Each row is a point on a tangle of strands that fork, close into loops and nearly touch. The rows are in no order.
In the rows, zero is written as 128.
Two points are linked if the straight distance between their rows is under 98.9. Some points are linked to none.
<400>: [126 115 107 172 117 116 101 156 136  83 152 168  98  96 148  91 108 111
 141  88 141]
<685>: [121 165 114 130 139  71 105  47  68 108 163 124 125 113 164 128 104  67
 121 152 162]
<212>: [ 90 210 111 119 131  99  73 126  85 131 193 124 107 112 104 120 131 120
  94 119 150]
<331>: [150  82 131  95  98  82  84 131 141 164 124 165 129 120 161 120 126  74
 111 105  90]
<808>: [ 82 149  83  89 177 118 120  62  92 118 185  83 127 129 118 153 137  96
 149 149 163]
<474>: [ 85 152  93  56 178 147 129 103  85 123 159  86 148 114 112 135 150 111
 134 122 181]
<236>: [121 151 151 110 145 153 172  75 150 110  79 108 144 160  96 151 121 142
  65 193 113]
<106>: [157 112 144 149 187 156 179  95  95 133 140  93 143 102 131 168 112 168
 173 134 190]
<923>: [142 157 155 113 133 126 150 110 125 139  65 121 120 146 100 131 129 110
  83 183 104]
<229>: [136 130 144  96 181 159 163 123  80 154 114  90 147 108 110 156 137 146
 180 124 191]
<978>: [122 133 107 151  80 151 130 132 179  97 101 145 117 168 142  76 132 142
 127 113  96]
<126>: [109 117 126 126  61 168 144 189 166 102 111 125  99 175 122  98 151 152
 137 109 109]
<869>: [108 130 135 137 139 124 135  73  73 148 171 104 142 124 173 165 121 127
 155 147 184]
<1134>: [129 134  88 118 120 109  56 102 120 126 155 134 123  88 134  87 137  79
 152  87 114]
<813>: [101  96  77 131  98 135 107 137 137  76 159 160 119 105 169  86 126 105
 165  77 125]
<833>: [111 117 151 104 109 175 156 149 137 133  92 125 122 141 118 121 138 148
 127 120 147]
<829>: [104  90 124 110  78  94 107 115 135 134 120 179 114 159 180  88 114  86
 112  96 105]
<92>: [110 150 119 160 142 117 150 130  68 147 167  82 174 137 159 147 132 173
 153  79 161]
<1043>: [ 85 131 159 141 120  99 114 128 113 154 148 139 121 130 151 142 114 113
 116 119 150]
<490>: [129 127 106  97 135 140 112  69 124 119  98 129 134 127 156  97 132  83
 153 127 120]
<903>: [142  86 122 171 115 115 135 146 113  70 137 188  98 102 167 117  95 139
 141 117 158]
<526>: [151 107 143 226 164 126 123  99 144 100 171 121 155  68 126 141 100 145
 155 123 123]
<70>: [132 101 132 126  61 146 173 182 162 112  72 146  86 161 109 116 131 144
 113 138 107]
<26>: [109 109 119 142  79 117 112 230 154 103 166 139 101 117 136 130 140 146
 142 101  97]
<852>: [116 139 158  83 120 123 122 174  91 173  91 159  62 104  95 137 143 110
 142 124 145]
<462>: [129 143 132 117 105  85  59 194 137 163 134 163  83  99 111 124 134  98
 132 104  91]
<166>: [113 145 135 116 100 152 202 112 130 139  92  90 181 194 102 171 117 167
  60 153 101]
<677>: [ 88 107 156  82 161 121 130 140 126 178 187  88 165 111 151 185 148 126
 141 123 129]
<1121>: [118  86 159 152 133 100 137 156 174 132 140 140 125 133 144 160 120 123
 142 141 101]
<1128>: [ 71 136 124 137 119  93  93  86 110 129 175 125 149 130 150 121 105 110
  97 133 128]
<295>: [120 134 127  95 115 154 115 149 196 158 107  93 124 165 124 117 175 129
 160 175  68]
<414>: [122 158 145 103 142 150 138 126  82 161 100 144  78  92  80 129 125 122
 144 136 181]
<399>: [113 207 126  67 161 156 125 142  89 134 132 115 112 131  67 117 165 133
 113 147 164]
<1146>: [103  80 158 186 116  99 160 154 130 119 186 116 174 139 184 158 103 164
 133 111 133]
<1094>: [147 170 117  75 159  84  68  83  70 148 121 157 111  99 129 125 114  55
 106 139 141]
<971>: [158 158 124 128  81 167 134 125 144 137  86 127  83 144  44 105 159 175
 121 179 110]
<661>: [107 139 128 146  86 124 135 222 137 141 156 118 108 143 126 124 127 175
 130  75 129]
<854>: [126 112 127 152 137 110 163 100  59 133 173  91 155 115 174 160 131 162
 178 107 193]
<723>: [103 162  80 100 173 133 132  39  97  75 140  81 120 131 127 127 142  84
 145 162 152]
<73>: [125 139 133 179 184 125  94  89 143 117 186 101 155  80 133 127 116 122
 157 131 110]
<1111>: [162 130 108 150 105 190 152 110 174 103  81 138 109 140  68 108 152 176
 133 153 106]
<702>: [108  83 140 120 183 135 161 124 116 169 167  84 182 118 160 174 139 152
 166  98 154]
<571>: [159  74 139 158 144  69  97  66 117 128 151 140 178  91 188 122 101  71
 124 127 126]
<599>: [135 134 131 137  77 133 185 167 103 155  97 105 130 166  95 136 121 182
  99  97 127]
<539>: [117 158 137 121 134 146 163 139 135 154 150  85 185 181 134 158 132 166
  95 121 128]
<609>: [144 137  86  97 154 135 108  29  92  96 122 107 130 112 142 113 137  62
 167 139 134]
<173>: [134 166 132 153  97  84  72 160 130 152 126 149 100 126 105 130 125 116
 106 126  67]
<269>: [112 104 175 162 176 105 113 165 113 159 176 134 129  76 139 165 114 151
 157 118 160]
<471>: [ 96 179 139 109 160  63 132 100 132 111 144 137 142 177 106 148 121 105
  40 181 140]
<1170>: [135 142 132 103 132 136 145 128 179 155  70 103 127 165 113 132 150 103
 110 187  63]
<801>: [ 96 147 138 106 115 154 135 155 121 148 146 103 150 158 123 130 138 141
 133  94 141]
<678>: [104 146 101 140 132 157  84  94 160 104 144 128 146 136 150  85 135 120
 136 113  87]
<324>: [127 115 115 143  85 167 172 189 190 107 112  90 134 179 127 129 134 177
 129 128 108]
<6>: [129 114 151 150 117 137 174  77 136 124  93 128 141 169 119 141  95 148
  93 165 136]
<107>: [144 179 129 119 150 178 137 108  81 139 114 106 101 104  71 148 124 157
 125 144 171]
<352>: [131 117 140  94  96 149 126 134 129 135  44 150  85 133  90  85 147  98
 126 122 125]
<1101>: [154 111 108 145  83 153 154 166 194 139  74 124  95 161  91 109 145 174
 142 202  82]
<41>: [123 155 139 124 133 112 189 121 110 136 122  89 201 201 134 169 108 172
  47 142 125]
<1171>: [161 125 120 167  97 112 105 152 192  97 105 147 118 145 136  91 131 129
 108 124  64]
<712>: [152 106 122 114 144 154 109 159 166 120 105 140  98 114 119 115 168 129
 164 130 109]
<765>: [125 157 129  80 102 124 119 135 131 142  73 146 103 153 100 110 141  83
  85 145  96]
<506>: [ 70 202 101  94 119 118  91 154  60 140 192 100 142 132 115 125 140 133
 115  76 159]
<473>: [168 118 135 206 153 130 122 103 164 112 129 156 127  86 108 148  84 152
 121 129  99]
<211>: [192 118 125 136 117 162 148 127 200 111  63 129 118 148 109 114 147 165
 129 174  64]
<574>: [ 88  93 133 129  80 105 122 162 156  98 131 152 123 164 187 114 121 105
 113 103  95]
<162>: [200  80 122 107 129 138 121 122 160  90  88 173 152 121 161 100 120  87
 136 108 127]
<1042>: [132 126 165 171 176  92  80  98 108 146 168 125 145  72 136 142 109  87
 140 128 115]
<1105>: [ 94 164 154  95 142  87 170 107 124 120 126 111 179 191 145 161 114 130
  46 165 138]
<671>: [127 114 120 137 175 159 119  80 118 115 129 110 119  98 139 139 120 118
 196 150 161]
<799>: [133 132 136 148  87 151 188 149 171 135 104  81 154 196 108 152 118 169
  94 154  97]
<757>: [128 124 158 153 161 105 118 106 120 148 128 144 138 106 154 141  96 116
 116 147 124]
<857>: [ 77  89 124 124 111 138 140 106 151 107 135 130 149 167 182 118 128 102
 132 107 116]
<1048>: [141 198 116  94  83 158 119 146 100 143 101 116  81 157  42  95 172 183
  92 169 126]
<382>: [170  67 104 116 132  79  79  74 118 140 171 139 143  79 173 119 123  58
 126  98 120]
<1182>: [108 165 113  89 166 161 137 123  63 151 149  80 151 107 117 142 157 143
 161  99 169]
<247>: [159  80 134 179 144 124 152 127 102 100 132 172  97  72 158 139  83 136
 167 153 174]
<1087>: [108 132 153 134  79 127 159 167 136 151  95 121 115 172 121 125 118 132
 102 131 127]
<392>: [197 113 110  90 132 153 104 144 164 124  69 164 105 116 106  81 172  98
 149 109 116]
<620>: [222 110 142 119 142 126  93 146 165 120  93 170 120 102 128 107 136  96
 145 112 120]
<220>: [119 119 147 134 172 145 112 148 144 136 176 110 135  94 127 156 141 154
 176 104 148]
<119>: [162  58 121 144 170 142 145 114 146  91 120 144 153 100 169 140 132 107
 171 132 122]
<507>: [ 92 184 120  66 122 130 101 160 108 152 128 128  95 137  81 118 162 121
  96 140 135]
<1044>: [117  71 165 162 154 117 146 148 108 151 172 120 159 110 183 164 130 147
 155 119 169]
<329>: [126 107 128 146 101 132 187 235 117 130 133 126 131 157 137 138 129 189
 125  68 145]
<381>: [ 70 181 115 155 132 109 103  88 126  96 181 105 170 153 128 110 115 112
  64 141 119]
<1158>: [199  95 134 167 167 119 126 117 149 120  98 172 111  70 131 134  92 136
 140 134 128]
<664>: [ 86 124 151 104  90  87  96 190 105 167 123 166  84 119 113 121 133 102
 122 100 137]
<1140>: [ 91 197 135 132 127  96 111 116 139 108 155 113 145 178 116 140 123 138
  46 155 114]
<492>: [100 177 104 124 142  99 119 152  48 153 199  93 163 129 141 140 126 154
 123  61 159]
<305>: [162 127 128 139 123 156 136 136 128 120  60 176  86 123  91  92 117 124
 122 127 125]
<735>: [121  99 153 172 112 115 164 174 162 135 153 118 143 160 141 163 102 165
 124 128 114]
<793>: [157 124 103 129  98 122 125 164 198 164 110 111 125 161 109 105 146 149
 162 204  56]
<407>: [219  88 154 125 176 105 103 119 141 131 114 171 145  80 151 137 113  88
 145 124 133]
<435>: [155 104 139 147  92 149 156 121 122 111  76 181  95 110  73 120 109 175
 109 137 143]
<1051>: [135 117 112 149  97 150 199 188 132 118 120 101 155 179 122 141 126 204
 118  86 117]
<1074>: [136 159 142 129 139  90  86  78  82 130 124 156 125 108 144 138  96  91
 106 145 136]
<99>: [140 202 100 101 165 158 116 102 112 117 115 134 109 107  56 119 132 141
 112 156 155]
<900>: [124  64 122 117 143 146 145 103 136 117  98 140 129 118 168 102 140  91
 171 129 136]
<673>: [116 190 126  95  83 162 149 168  84 152  99  98 106 165  70 108 157 169
  93 114 144]
<583>: [157  91 150 172 174 135 158 112 127 112 135 127 126  66 133 167 108 157
 172 146 170]
<266>: [139 133 118 140 113 131  99 195 186 129 151 137  97 123 122 114 158 149
 157 130  89]
<656>: [107 105 149  90 143 119 124 134 144 160 135 123 145 127 141 167 138 112
 138 133 101]
<1193>: [186 106 116 143 123 140 121 146 182  62  89 150 138 133 145  82 135 105
 129 115  94]
<668>: [125  82  78 104 125 104  88 104 121 148 153 154 123  87 172 102 127  70
 146  86 127]
<804>: [108  99 103 153 117 131 104  84 151  97 151 120 134 135 176  99 119 105
 159  97 114]
<477>: [141  97 152 174 126 138 192  89 106 111 105 145 133 113 131 146  92 164
 121 159 171]
<885>: [ 84 202 123 100 109 107  74 147 121 151 157 138  89 134 111 113 131 112
  85 119 112]
<87>: [154 161  91  73 142 104  50  98 112 146 142 151 132  92 130 115 142  54
 120 106 115]
<999>: [114  59 129 137 171 147 125 137 154 122 162 123 156  93 158 150 143 123
 187 116 121]
<830>: [162  84 140 156 113 173 189  90 112  97  79 156 120 116  79 129 110 173
 124 138 181]

How many points has the smallest loop of links through each point below? Write none if it is on no loop.
<212> -> none
<1146> -> 7
<266> -> 14
<435> -> 9
<381> -> 23
<324> -> 6

A piece is two or more points that can be reached from each other along the links. Count, over all rows, the pieces, the separate loops (a circle has one, a figure eight two, a Y none), the forks (points with three links) and the tips (points with one).
pieces -> 4
loops -> 6
forks -> 11
tips -> 7

A tip is a point with one link. Name the tips that can be reached along the links from each point below, in the order of the rows.
<829> -> <331>, <678>
<414> -> <869>, <173>
<668> -> <685>, <571>
<1170> -> <673>
